Points, in no order, along strands that fork, close into loops and pass close to each other.
In the rows, zero is written as 128.
Two points are linked if the straight distance between their rows is under 122. Some points are linked to none.
Pavem: [107 121  89 131 128 121 128 137 101 160  94 100 133 136 115 154  44 150
  59 181 197 136 137 164 146 142 140 179 115 108 168 131  72 141  91]
nidim: [152 143 121 103  94 174 164 143 130 109 117 149 100 136 101 110 189  78
 188 103 101 104  88 140 111 140  81 107 152 168  87  70 170 157 173]
Dos: [151 116 170  54 179  88 105  80 110  84 171 116 132 116  94 153 114 123
 177  69  93 142 131  72 140 153 109 118 183 141 104 143 146  76 103]
vutil: [124 108  80 150 136 130 106 151 124 142 112 108 123 143 107 156  52 143
  99 145 195 124 136 162 154 177 153 136 124 147 172 127  74 142  72]
dinu: [167 114 148 179 115 140 167 170 183 156 159 135 137 118 148 102 145 109
 143 130  88 117 108 143  91 159 130 121  79 121 147 152 135 161 126]
libav: [134 113 100 138  55 188 141 150 127 107  81 173 124 143 112 116 172 106
 165 111 121  69 101 196 151 132 122 105 141 145 113  48 130 182 164]
zutep: [143 115 138 174 123 147 117 156 197 144 143 116 174 147 195 104 136 147
  85 136  78 100 166 158 126 127 102 158  65  37 156 131 110 136 103]
dobud: [128 115 108 109 116 119 139 125 121 173 123 104 171 147 145 130  49 162
  55 215 175 137 134 133 122  91 111 215 107  80 162 138 110 144 132]
nam: [ 99 116 153 168 159 163 152 174 176 162 129 154 110  89 123 145 143  87
 148 122  83 112 118 165  88 163 186 116  76 130 103 153 173 149  85]
Riki: [116 121 155 144 229 125  99 133 138 139 179 109 131 127 121 141 125 118
 142 102 118 136 175  88 110 168 171  95  97 101 131 165 142  95  35]
gik: [110  92  71 127  65 134 142 135 113 120  94 115 118 145 124 150  98 124
 137 126 159 122 108 190 148 137 109 135 163 158 154  73  96 160 140]
nune: [111  86  89 136  87 156 157 152 134 121 112 116 128 136 100 136 120 116
 165 117 147 147  93 173 137 144 112 118 157 201 146 101 123 166 133]
ful: [153 126 150  63 139 150 107 111 120  59 146 115 134 130  98 140 140 101
 167  70 100 113 120 150 141 125  52 107 180 129 150  73 127 139 148]
letum: [147 157 148 141 126 141 163 147 124 203  91 172 135  81 120  79 167  96
 111 216 106 104 100 153 109 118 200 144  56 117  72 156 162 122 146]
basat: [ 88 104 158 105 177 125  68  91 107  78 120 113 167 120 141 168 145 149
 123  66  85 134 174 128 170 106 111 111 169 119 115 131 136  86 105]
zanip: [163 128 124 155  62 114 165 162 156 152 104 145 156 131 142  84 116 132
 113 193 105  91  99 195 131 132 130 169  54  60 140 131  90 154 156]
Kibir: [154 142 141  87 160  82 105  89 114 125 160  74 141 135 134 146  81 147
 105 117 194 184 123  75 142 123  93 128 168 114 143 162 116 116 105]
zusi: [149 132  83 146  56 171 143 152 110 120  77 160 105 145  96 113 163  96
 150 129 155  72 105 163 144 150 138  88 160 168 132  62 129 159 169]
pagov: [128  80 157 124 158 137  97 117 144  97 141 100 196 114 132 148 140 128
 140  93 130 186 146 144 154  97 104  87 164 151 187 163 110 116 134]
baz: [ 86 124 106 149 141 132 117 102 126 126 119 112 134 128 138 133 110 156
 103 132 154 163 133 118 135 104 134 146 139 144 140 136 105 122 127]
basok: [ 80 109 140 132 190 145  72 115 136  78 125 115 168 131 139 166 152 131
 125  70  98 152 174 151 157 110 144  93 157 135 140 147 128 101  85]
sopi: [119 148 122 132 172 130  88 119 134  91 150 104 148 132 108 125 100 183
 153 121 228 188 116  95 181 160 155  73 164 157 161 207 103  99  67]
mef: [158  98 171 113 142 127 127 100 119 109 162 113 174 118 118 128 160 125
 174  83  82 145 137  93 121 110  97 103 147 153 142 137 138 111 158]
fiv: [161 111 178  77 207 107 103 126 148 105 170  87 165 130 128 159 110 110
 147  74 105 178 145 123 143 153  98 116 152 125 158 164 131 112  75]
Mafa: [135 158 124  84 105 107 106  81  83  91 112 123 124 126 133 136 148 133
 126 100 136 116 141  93 152  73  73 104 201 122 131  81 137 103 177]
mav: [ 81 121  98 119 150 146 131 129 116 157  94 136 164 138 122 132  72 143
  53 204 130 106 142 191 146 106 166 206  54  87 139 128 101 119 107]
lev: [133  93 147  52 143 144 117 130 144  60 134  85 148 136 119 159 118 113
 156  75 102 146 125 166 142 126  46 126 175 139 160  86 132 139 133]
Fifo: [183 139 124 115  66 121 152 160 167  86 154 110 113 150 119 118 135  95
 169  97 103  86  98 156 110 171  63 110 137 110 155  88 126 171 160]
ref: [100 128 144  99 184 114  89 101 137  62 158 131 152 100  86 136 132 143
 174  83 123 170 127 112 161 138 154  82 200 162 103 188 124  90  75]
Fepa: [101 115 124 152 162 149 132 139 161 123 149 123 120 103  98 135 127 145
 162 106 160 171 101 112 119 137 178  79 139 194 125 180 140 134  77]
Fimob: [ 57 133 111 130 141 157 141 131 108 153  88 157 110  83 118 138 158 136
 105 146  90 127 121 161 131  92 191 165  90 149  46 132 162 122 129]
Fono: [116 122  97  75 112 110 167 121 124 106 145  86 110 125 131 132 114 125
 167 118 127 186  97 106  97 125  80 153 159 178 104 118 145 145 154]
bep: [128 121 100 149  61 162 130 150 127 124  75 182 120 140 129 122 167 138
 135 119 112  76 115 217 166 117 138 133 108 102 113  52 119 169 162]
meza: [104 110 124 159 156 149 136 166 163 138 135 146 102 113 125 138 114 101
 139 116 105 118 125 186 107 179 171 127  78 142 137 137 137 151  83]
kop: [146 156 127 113 115 131 124 119 126 109 127 147  82 135 123 144 139 104
 147 101 109  92 130 130 127 135 111 124 145 121 121  72 148 135 149]
boluv: [177 153 100  82  55 151 187 170 133 113 112 145  98 149 116  92 168  87
 181 120 112  91  86 146  97 167  70 132 134 134  96  63 148 162 187]
Kado: [106 130 118  84 148 101  93  96 107  96 117  78 138 135 145 162  94 141
 100  89 162 167 137 134 161 106  80 143 184 123 134 109 119 128 124]
Zatam: [147 113  97  85  97  80 146 144 104 124 112  69 111 148 144 154  47 139
  86 152 199 152 104 145 128 141  87 161 158 118 159 112  95 167 105]
gib: [129 116 151  58 191 107  77  91 111  64 164 125 160 102  85 146 121 126
 178  65  93 147 126  97 155 140 133 101 215 139  95 167 125  81  73]
fivi: [158 142 150 129 191 130  80 126 120 105 157  97 157 133 106 138 109 151
 144  87 201 176 131 107 168 153 151  75 154 121 177 178 104  96  67]
memob: [177 188 118 108  63  94 154 148 108 160 103 161  79 130 133  73 138 114
 105 186 113  71 128 145 122 119 116 168  77  70  82  95 111 114 178]
Kiz: [124  94  71 100  39 109 143 142 105 119  82 106 117 143 141 143  97 137
 116 144 175 129 120 175 149 115  96 161 143 116 159  68  95 161 156]
vudav: [ 95 114 147 111 140 103 137  63 106  96 142 120 149 115 140 134 150 162
 141 107  90 161 130  52 128  99 129 133 159 180  63 166 151  88 132]
zabol: [157 136 156 172 123 131 167 155 146 180 157 157  99 112 124  95 152 107
 153 158 118 106 115  98  79 155 161 121  82 138 122 149 148 143 134]
bunu: [126  89 165 111 133 107 136  68 113 115 147 103 177  99 135 120 142 155
 158 114 103 167 124  56 124  96  98 114 168 159 115 163 134  91 156]
lifi: [ 93 133 105 136 102 158 150 132 109 149  89 170 111  95 121 116 169 120
 134 141 114 134  97 150 129 109 167 149 134 175  50 123 161 137 157]
dopi: [117 101  87 148 139 142 109 144 136 111 104 119 123 150 125 173  75 129
 125 108 171 133 146 182 152 176 136 112 142 162 174 120  91 151  81]
beka: [ 93 117 138 111 183 109 143 108 124 149 171 112 101 119 135 144  95 135
 117 142  95 161 139 105  93 136 138 198  91 144  73 147 150 122  94]
doson: [162 181 101 125  69 117 156 164 115 155  78 174  78 122 108  85 127  89
 120 188 120  70 101 169 129 154 144 142  92 112  91 103 122 129 173]
mepe: [123 119 126  70  84 134 137  84 103  86 111 115 166 115 130 118 172 136
 163 100 107 137 127  88 146  71  54 108 188 137 121  88 142 119 196]
lura: [146 113 146 109 146 102 130 160 153 128 171  89 124 156 166 145  86 123
 119 131 128 150 130 150 106 165  83 151 114 108 171 118 119 169 103]
gupe: [139 154 112  94 126  89  85  77  91 103 110 103 122 141 144 153 113 135
  83  99 173 131 141 114 152 112  79 116 186 101 153  92 126 112 153]
kep: [138 129 150 150 160 123 129 120 133 137 177 125 111 125 121 136 128 121
 146 113 124 143 136  88 102 143 143 103 115 147 140 148 140 125 104]
konog: [100 100 173 179 163 162 124 148 162 135 133 151 132 100 128 148 175  96
 156  94  89  99 139 127  97 135 199  71  97 122 109 145 193 135  92]
des: [165 144 160 161 111 110 141 109 113 179 135 140 131 133 142  87 157 126
 123 162 125 103 155  32  99 116 131 123 103 127 116 144 143  98 166]
puz: [130 111 171 154 154 136  86 108 150 116 132 129 174 141 197 144 159 135
  94  91  79  93 199 120 157 115  94 115 103  57 186 114 116  91 126]
Zok: [ 72 116 148 144 231 140 105 122 133 146 161 120 118 125 134 153 116 135
 114 121 102 130 177 102 103 151 177 134  96 110 102 158 153  93  39]
Menik: [110  79  97 151 115 167 135 163 152 108 118 113 132 142  97 153 107 116
 154 105 156 142 112 182 132 163 148  89 142 201 165 116 116 165 107]
Mopu: [ 74 100 102 135 109 160 134 136 118 138  91 146 136 130 150 135 148 155
 115 125 101 147 128 188 157  81 148 173 106 137 107 102 118 159 149]
veni: [162 181 123 108 147  77 111  94  88 140 141 118  87 144 106 106 114 132
 122 144 181 140 152  11 126 122 122 109 164 142  96 133 125  80 140]
zaze: [167 112 129 166  59 141 127 141 166 118 121 139 156 156 187 121 147 137
 121 115 115  93 129 174 152 103  80 126 109  42 173  87 105 151 161]
luzib: [ 56  96 145 167 169 166  94 120 145  95 118 123 168 103 137 161 162 134
 141  92 106 148 141 156 144  94 163  85 141 169 121 145 152 124 101]
dedu: [206 170 154 133 129  90 110 102  93 141 145 136 105 142 117 100 140 128
 135 141 158 107 157  17 125 127 117  77 149 119 142 133 130  79 149]
Geg: [ 95 141  69 158  85 130 114 111 123 119  87 137 120 128 109 128  99 163
 105 141 202 138 120 126 155 120 157 104 178 179 149 140  92 118 148]
Rugif: [ 92 139 144 179 133 146 127 127 127 138 106 163 131  92 117 126 174 140
 132 143 124 131 119  67 108  99 210  86 139 174  72 178 175 101 112]
Pav: [157  83 154  83 153 134 142 149 164  79 165  91 162 143 110 149 132 101
 181  75 100 166 117 148 119 134  74 116 151 164 177 133 137 151 132]
kiso: [106 125 164 170 142 153 142 144 135 144 122 161 115  88 123 138 195 100
 150 117 101 110 128 105  99 116 207  79 121 142  73 151 200 116 101]
nuvez: [ 65 122  99 136 156 134 125 136 145 116 137 117 112 109 105 144  92 147
 142 129 151 181 108 147 121 146 173 126 135 202 101 174 126 144  81]
Tun: [100 148 114 193 100 165 124 129 108 161  69 169 138 101 132 101 197 133
  95 159 143 117 124 122 131  82 211 102 135 157  95 146 142 133 158]
feli: [ 88 138 118 113 116 141 114  88 101 104 109 142 116 132 137 137 168 152
 132 107 102 126 128 115 156  83 123 148 153 145  88  95 145 115 163]
voreg: [148 151 154 130 196 125  90 110 119  87 162 149 103 127  81 149 152  94
 166  72 112  79 156  96 129 155 167  64 151 115 126 123 150  91  85]
mefa: [129 108 111 122  88 163 139  93 106 105 108 123 159 130 136 113 189 131
 160 106 118 149 104 123 141  69  87 110 168 154 130  94 146 135 200]
fisut: [125 126 122  98  85 110 151 164 149 130 133 141  99 136 157 116 114 135
 131 123  78 107 119 207 131 137  99 178  72  85 105 103 114 160 132]
medef: [100  75 166 118 181 137 123 120 163  96 160 113 159 114 111 146 151 116
 179  81  73 163 125 124 121 131 132 101 140 176 124 146 158 119  96]
lanil: [143  79 190 133 153 144 139 119 157 108 158 130 170 117 119 121 167 102
 178  76  70 135 130 118 116 125 108  95 122 153 147 139 163 138 132]
Gula: [100 119 158 120 179 119 119  99 113  94 148 140  97 106 107 162 156 112
 166  87  82 111 147  78 113 135 168 105 146 155  51 149 176  78  91]
buso: [134 112 124 111 142 122 149 158 140 130 151  93 105 137 123 149  83 127
 132 132 150 159 118 147 108 170 122 155 121 153 160 139 108 150 101]
Kez: [193 137 132  94 115  85 128 137 118 119 150  91 115 152 138 147  81 117
 118 120 173 135 108 121 118 152  64 115 155  97 192 109 103 142 130]
Nok: [100 118 102 118 168 128 129 151 143 117 152 114  82 118 101 158  75 123
 135 120 144 162 110 157 113 171 154 142 121 178 114 145 129 149  83]
suk: [162 141 134 160  95 113 135 142 162 139 144 123 131 144 192 112 134 136
 108 127  96  84 145 155 125 121  90 144  91  41 164 119 100 141 147]
zetil: [116 157 102 120  91 108 117 131 109 131 108 153  70 137 132 135 100 121
 105 125 120  66 139 179 146 139 128 173 100  90 123  69 118 133 135]
Gonu: [133 131 132 158 128 144 122 131 130 126 140 139 119 131 114 130 145 105
 153 110 121 121 121 121 119 130 143  87 134 144 141 118 140 143 137]
novam: [160 158 164  96 122 117 113 114 129  93 152 127 102 140 144 145 147 115
 140  86  83  83 152 121 128 145  74 119 139  89 143  78 135 124 147]
moza: [ 91  95 128  97 132 133 132 136 132 148 131 126 140 147 171 128 111 160
  89 151  88 146 147 170 149  72 106 224  65  80 116 100 118 142 122]
bekal: [ 80  93 136 115 112 145 127 130 122 139 110 141 134 131 178 133 149 160
 120 114  85 144 154 166 154  83 112 198  83 101 108  95 133 139 144]
sose: [170 134 115 107  66  72 134 137 120 124 119 109 112 145 177 133  87 127
  81 161 176 100 128 145 134 129  76 150 134  45 177  83  99 156 154]
mevi: [165 160 127 140  89 113 175 149 138 177 103 157 156 131 113  80 113 120
 101 223 105  89  90 175 120 118 146 174  33  69 109 145 112 124 152]
Vodo: [ 56 137 116 129 161 143 141 129 124 150 117 135 118  97 121 129 117 150
 105 153 111 145 117 139 122 104 180 178 101 167  67 152 132 129 111]
bul: [ 71 118 138 127 179 149 120 115 140  93 143 134  97 105 108 181 155 108
 160  76  69 133 133 128 111 120 175 103 140 161  65 138 178 102  93]
pokiv: [ 94 122 150  95 121 116 120  69  92  92 130 120 142 120 148 144 160 155
 140  85  73 133 158  79 146  78 106 129 154 140  80 110 156  87 158]
Zim: [ 80 112 126  97 156 127  79 101 120  76  98  88 151 149 160 169 115 156
  96  93 134 173 157 174 171  96  90 140 177 129 146 116 108 109 109]
Koze: [ 92 100 156 124 174 138 112 106 141  74 161 115 173  98  99 143 147 131
 182  77  92 168 122 110 128 112 162  73 174 182 109 183 159 104  95]
nuv: [110 113 141 169 146 162 155 152 153 162 143 132 129  91 104 109 153 121
 163 129 139 172  87  97 100 133 181  89 125 184  99 187 162 141 110]
Sus: [ 63 105  91 165 109 166 109 126 121 114  81 150 142 118 131 144 156 152
 112 123 136 136 131 180 160  86 177 123 146 156 116 119 124 147 141]
daku: [153 130 160 152 212 126 106 156 175 130 176 109 137 141 142 134 112 105
 128  99 108 139 170 130 109 192 124 101  92 103 163 159 129 123  39]
Gatu: [169 167 120  82 114 103 147 119 111 126 146 121  75 122  99 106 153 100
 159 132 141 128 133  55 100 135  95 111 170 155  94 110 151 100 169]
kap: [127 186 112 117 166 104 116 120 112 145 159 121  85 129 100 130  76 159
 105 157 203 146 132  72 123 145 151 145 135 136 111 174 120 102 101]
lased: [ 94 111 110 110 124 126 136 126 118 162 106 120 154 150 156 132  83 170
  73 183 128 126 143 167 133  76 122 220  80  80 132 115 109 136 123]
Gemev: [110 139 135 207 144 154 123 149 131 190 124 170 145 108 123  98 161 119
  88 173 129  77 147 121 103 122 204 109  59  76 132 169 139 116 110]
Boker: [165 145  97 156  73 137 139 148 123 145  99 162  86 133 103 109 131 101
 138 137 153  79 120 150 119 159 151 106 126 145 159 103 116 137 153]
sakal: [ 71 109 103 121 144 140 153 137 123 162 127 113 142 117 119 127  79 151
 105 173 117 167 111 158 110 110 153 193  97 157 113 146 118 139 114]
nunot: [158 143 128 133  90 116 140 123 114 157 117 139 124 144 153  99 151 123
 116 153 134 118 132  82 123  90 114 144 123 116 130 120 122 133 180]
Dupo: [142 131 114 188 108 146 123 130 127 179 118 164 145 138 147  99 122 138
  82 186 145  94 140 129 125 108 145 144  85  68 173 134  96 132 152]
kir: [131 132 137 198 133 151 114 128 118 176 125 152 140 125 145 113 156 142
  93 157 144 104 150  92 114 106 175 116  85 101 149 147 128 121 142]
nuza: [165 122 134 153 109 124 141 127 129 166 149 115 144 135 157 122 121 149
 110 163 172 135 129  92 116 103 102 130 124 110 181 136 106 139 166]
nodos: [ 88 139 122 109 147 107  98  98 143  86 136 115 175 129 124 123 109 186
 141 117 196 206  98 110 173 134 123  88 196 171 148 200  88 113  93]
Kif: [156 167 148 124 183  92  96  95 103 112 161 145  89 132 104 146 130 118
 145  92 124 105 144  62 121 161 160  99 149 122 106 128 144  75  88]
sed: [ 64 158  85 145  86 119 122 109 136 114  98 145 143 129 124 103 127 179
  97 163 196 170 105  95 148 107 153 101 175 186 135 186  94 126 142]
Bis: [153 137 146 138 180 115 105 125 133 132 164 108 116 146 112 144 105 136
 136 110 172 155 132  95 122 163 129 101 131 131 165 153 113 115  93]
vope: [110 152  78  93 121 157 142 117 131  80 121 130  84 125  66 119 142 103
 185 116 155 137  90 113 116 147 127  85 194 206  86 115 140 131 135]
Fenub: [ 73 148 112 132 119 145 122 109 106 109 105 152 100 117 108 138 172 128
 142 108  98 123 127 121 141 109 150 130 152 164  57 114 163 124 149]
zikit: [141 121 119 142  56 151 125 152 131 126 108 168 123 148 167 119 163 138
 117 111 103  79 145 189 163 107 104 138 110  59 144  57 109 155 167]
Dibev: [182 118 109 132  43 151 167 162 138 152 101 163 134 135 153  69 187 109
 156 142 119 125  91 150 113 119  87 137 114 124 121  86 136 162 193]
dazu: [151 130 166  93 142  91 109  76 102 106 144 117 124 134 144 147 132 126
 133  91  93 105 164  83 140 117  75 127 147  83 130 103 137 101 141]
miru: [168 132 129 186  83 127 131 141 154 157 124 145 153 147 177 106 118 149
  68 174 135  76 149 141 138 109 117 159  84  11 170 120  83 132 152]
biba: [121 101  99 115 131 108 129 138 119 170 111  85 159 155 141 146  31 159
  49 196 205 153 136 140 125 127 111 196 128 108 172 144  89 151  96]
fatip: [184 141 159  81 189  69 100  85  97 102 166 130 111 120  85 139 112 115
 161  86 110 119 144  43 144 160 130 103 170 118 105 145 149  72  97]
pon: [134 175 134 129 122 115 141 129 115 186 110 170 124 120 115  87 112 119
  93 215 101  75 131 149 117 117 155 182  42  79  98 133 123 106 134]
viton: [181 135 120 112  89 104 139 158 153  95 146 101 106 157 132 143  95 110
 139 112 152  99 115 145 120 194  82  99 147 118 190 101 103 158 131]
pas: [ 56 105 131 149 175 159 110 143 143 107 132 126 117 106 134 165 147 123
 129  88  97 135 137 166 132 116 174 125 111 151  95 134 164 131  85]
Tetuf: [169 114 105 122  59  70 155 156 108 147 115 103 115 152 153 136  57 131
  72 192 206  93 116 146 130 144  95 154 123  67 182  94  76 156 144]
Dav: [137 113 116 108 144 108 125 134 119 137 129  68 139 163 146 157  51 149
  86 150 204 178 129 126 140 146  95 158 150 119 176 147 104 149  86]
zefar: [170 149 170 104 172 127  79 113 108  69 158 141 125 126  64 146 146  98
 172  68 112  78 143 104 138 152 124  70 182 112 144 110 125  98 113]
gaveb: [107 146 123 182 130 152 144 145 115 191  86 170 134  90 118  99 151 111
 101 188 112  90 123 164 108 118 213 119  55 100 117 146 143 127 128]
rimu: [145  87 140 187  87 181 123 139 157 126 119 149 160 138 154 127 171 107
 147 104 112 107 118 165 141 127 131  81 122 116 177 113 130 162 165]
kadu: [138 137 137 119 120 188 146 127 131 101 107 164 111 116  89 128 210  85
 180 103  96  91  97 119 109 133 127  83 167 171  60  92 189 152 161]
zodot: [164 146 107 100  59  93 152 140 115 142 119 133 100 148 165  99 126 129
 105 172 159 109 127 124 116  95  87 163 116  77 143  85 111 147 176]
tev: [183 145 167 155 147 103 118  91  99 153 149 140 136 133 123 117 140 138
 137 137 125  96 164   8 117 125 148  89 125 108 136 147 144  81 134]
tani: [ 84 146 125 177 123 152 145 130 130 167 103 153 145  90 121  94 161 153
 115 182 162 155 112  86 115 100 193 107 139 198  71 209 143 113 140]
Zison: [123 124  89 111 105 127 185 163 126 146 133 120  93 120 103 125 106 108
 160 148 132 148  78 146  99 154 135 161 109 179 105 123 127 161 143]
ger: [167  66 176 103 158 136 114 133 139 101 161  87 200 128 123 136 119 119
 159  94 119 184 131 134 137 118  70  97 168 144 206 159 107 127 134]
momum: [115 119  96 108  95 124 171 136 106 163 105 120 121 122 109 118  93 122
 122 180 141 155  91 162 117 121 135 192 102 158 112 138 111 140 139]
getif: [ 86 158  93 146 147 136 123 122  95 165  84 149 134 118 104 119  90 142
  63 190 135  98 135 173 137 105 194 187  69 102 131 124 106 107 115]
kes: [129 116 141 104 118 119 156 111 127 133 158 108 120 126 143 126 141 130
 150 123  95 159 118 102 109 115  80 180 122 151 110 117 151 139 160]
Rakif: [171 105 154 152  77 142 174 173 188 136 149 148 138 123 151  88 171 103
 164 119  78 120  80 161  93 153 112 137  85 124 119 135 147 173 161]
Kuga: [185 166  78 100  45 131 164 180 119 163  76 155  96 126 101  73 146  73
 144 178 139  97  99 145 107 166 120 123 110 150 107  95 118 139 190]
gor: [176 131 162  72 149  92 117 131 132 105 165  71 121 153 151 160  81 101
 119  96 148 161 127 127 121 164  57 128 147  99 167 127 123 151 109]
vona: [180 106 151 132  68 129 174 146 153 156 143 139 142 133 152  80 183 110
 163 127  91 127  95 110  97 116  91 132 106 119 120 117 154 164 188]
Mobaz: [165 122 134  78  96 142 148 142 143  81 154 111 128 141 103 129 149  91
 175  95 114 106 101 132 116 149  34  96 156 129 167  77 137 159 169]
dizil: [194 145  94 111  40 135 183 185 126 136 102 145 117 144 131  74 164  75
 162 154 136 104  80 140  95 152  88 138 129 138 113  91 139 151 198]
Mevet: [104 104 130 139 142 146 114 110 136 111 130 102 163 137 142 137 133 149
 129 103 133 173 128 136 150  99 118 108 150 153 160 144 120 126 139]
zadu: [123 151 142 102 144  92  87  80 127 108 137  93 175 125 120 122  95 181
 111 117 206 193 117  67 168 117 102  97 191 125 147 194  95  96 104]
Fune: [138 121 109 165  80 128 150 159 142 155  83 167 142 120 128 109 120 139
 110 166 101  86 119 238 151 136 151 163  42  60 139 112  96 141 131]
zase: [ 78 146 107 157 108 129 132 117 136 138 114 152 139 107 112  84 151 176
 136 156 181 170 105  79 140 113 157  88 157 202 113 205 118 124 143]
vegil: [164 118 120 133  85 105 148 141 121 169 134 108 123 145 131 126  76 140
 100 189 197 130 113 114 117 128 111 140 134 109 187 120  93 151 141]
sadel: [147 132 150 112 172 108 105 119 130 134 147  77 145 161 130 148  76 150
  95 128 195 182 138 106 145 147 103 125 144 107 163 157 106 127  83]
pamed: [ 92 113 147 132 214 126 123 118 135 157 170 111 123 131 127 144  88 136
 105 152  83 143 158  99  86 155 148 180  84 118  95 154 151 103  56]
Gune: [107 107 134 100 199 136  82 132 139  77 109  90 171 140 150 171 120 127
 112  77 114 180 169 182 174 123  98 120 179 138 164 136 122 115  88]
rofeg: [116 137 149 138 204 125  80 117 134 119 130 107 137 154 165 163 110 125
  93  95 114 139 182 146 142 147 113 128 125  93 154 120 121 111  86]
tetil: [ 85 133  82 168 115 152 107 111 123 112  85 146 110 135 100 147 128 143
 112 118 170 121 122 153 150 121 176 100 163 177 133 120 117 142 138]
ver: [159 175 140 125  96 105 148 123 102 181 104 160  95 122 142  73 157 116
 105 187  94  84 139 112 105 109 136 175  71  82  72 120 129 112 169]
larim: [ 97 132 117 182 125 160 141 146 116 177  82 171 139  88 117 115 145 124
  92 170 141 128 102 166 122 106 215 123  98 150 107 154 137 138 133]
Vafab: [160 150 153 152 118 142 169 156 136 194 125 174 114  88 133  75 160  97
 131 179  97  99 105 133  86 146 174 144  64 131  83 153 153 139 145]
gadu: [156 163 126 190  93 146 132 162 131 161 105 178 103 116 118  99 144 103
 123 156 138  75 129 151 115 150 168  95  91 104 140 127 132 138 153]
sen: [130 172  98 104  74 132 135 134 110 120 113 175  53 137 119 129 141 116
 139 127 106  77 126 169 139 140 116 144 115 109  98  58 124 144 161]
vatop: [ 41 134  98 147 144 139 110 121 141 122 118 127 134 124 128 140  96 168
 103 135 160 168 120 144 128 113 172 125 139 167 134 175 113 127  96]
Dit: [157 117 162 102 112  94 151 108 139 131 173 101 137 136 164 123 125 133
 146 122  80 141 131  82 108 127  65 158 111 106 123 117 148 135 145]
dumu: [161 137 156 132 169 116 125 161 180 120 174  97 117 148 152 131 103 112
 129 113 104 132 143 135 104 191 103 130  93 105 155 153 121 139  88]
lef: [120 176 118 158 171 111 110 110 102 162 143 129 112 129 101 118 112 160
  89 160 183 124 157  52 106 117 183 136 128 133 108 165 124  94 108]
nado: [129 166 141 163 166 106 109  91  82 158 135 130 128 133 131 109 136 156
  88 151 148  82 185  24 117 106 166 122 133 107 114 150 140  75 117]
bimon: [103 117 139 101 138 117 163 112 118 150 145 124  90 114 128 126 134 125
 139 135  91 160 116 107 106 124 127 187 115 165  60 120 155 128 146]
dekav: [103 168 102 133 124 112 120 126 106 147  92 168  82 130 118 132 108 126
  83 148 123  82 146 170 142 125 179 165  83  90 116  98 103 120 130]
Rus: [145 116 101  97  98 110 152 151 138 116 152  95  94 141 120 138 103 109
 155 125 135 155  89 140  96 164  80 151 138 157 138 102 127 158 146]
pugut: [149 200  92 107 146  86 121 127 104 131 139 133  53 127  91 112 103 129
 119 149 192 131 132  59 123 160 142 117 156 155 104 134 110  89 130]
Guf: [140 103 159 168 154 145 106 124 172 132 139 116 183 151 206 127 145 137
  80 139  83 107 184 130 136 110  83 131  91  33 170 126 109 118 117]
tabe: [131 103 172 131 179 103  89  88  99 112 136 119 163 129 140 145 138 133
 137  81  80 116 178  80 142 113 124 115 141 108 131 130 142  74 114]

A fork is a point with three links, a tip a point with one. Leave the first point through the second and follow the links. Name the first fork or tip that comes.
Pav; lev: lura
sakal; Vodo: zefar
voreg; Kif: Rus
meza; nam: lased

A tip is a point with one link. Name the tips that can be reached along the links from each point below, in the order of the rows.
daku: nuv, zefar, Dit
boluv: puz, Tun, kadu, Fune, gadu
vutil: meza, Zatam, Kiz, mefa, Gula

Name the points in between on the shortest way along the links from the first point to the second, in order.
pon; larim: ver, memob, doson, Kuga, dizil, Dibev, vona, Rakif, dinu, zabol, Vafab, letum, gaveb
sen; Sus: zetil, dekav, getif, mav, lased, moza, bekal, Mopu
Vodo; pamed: sakal, momum, Zison, Rus, Fono, kes, bimon, beka
ful; Nok: Mobaz, Fifo, viton, Kez, gor, lura, buso
sose; pugut: zodot, nunot, des, tev, dedu, veni
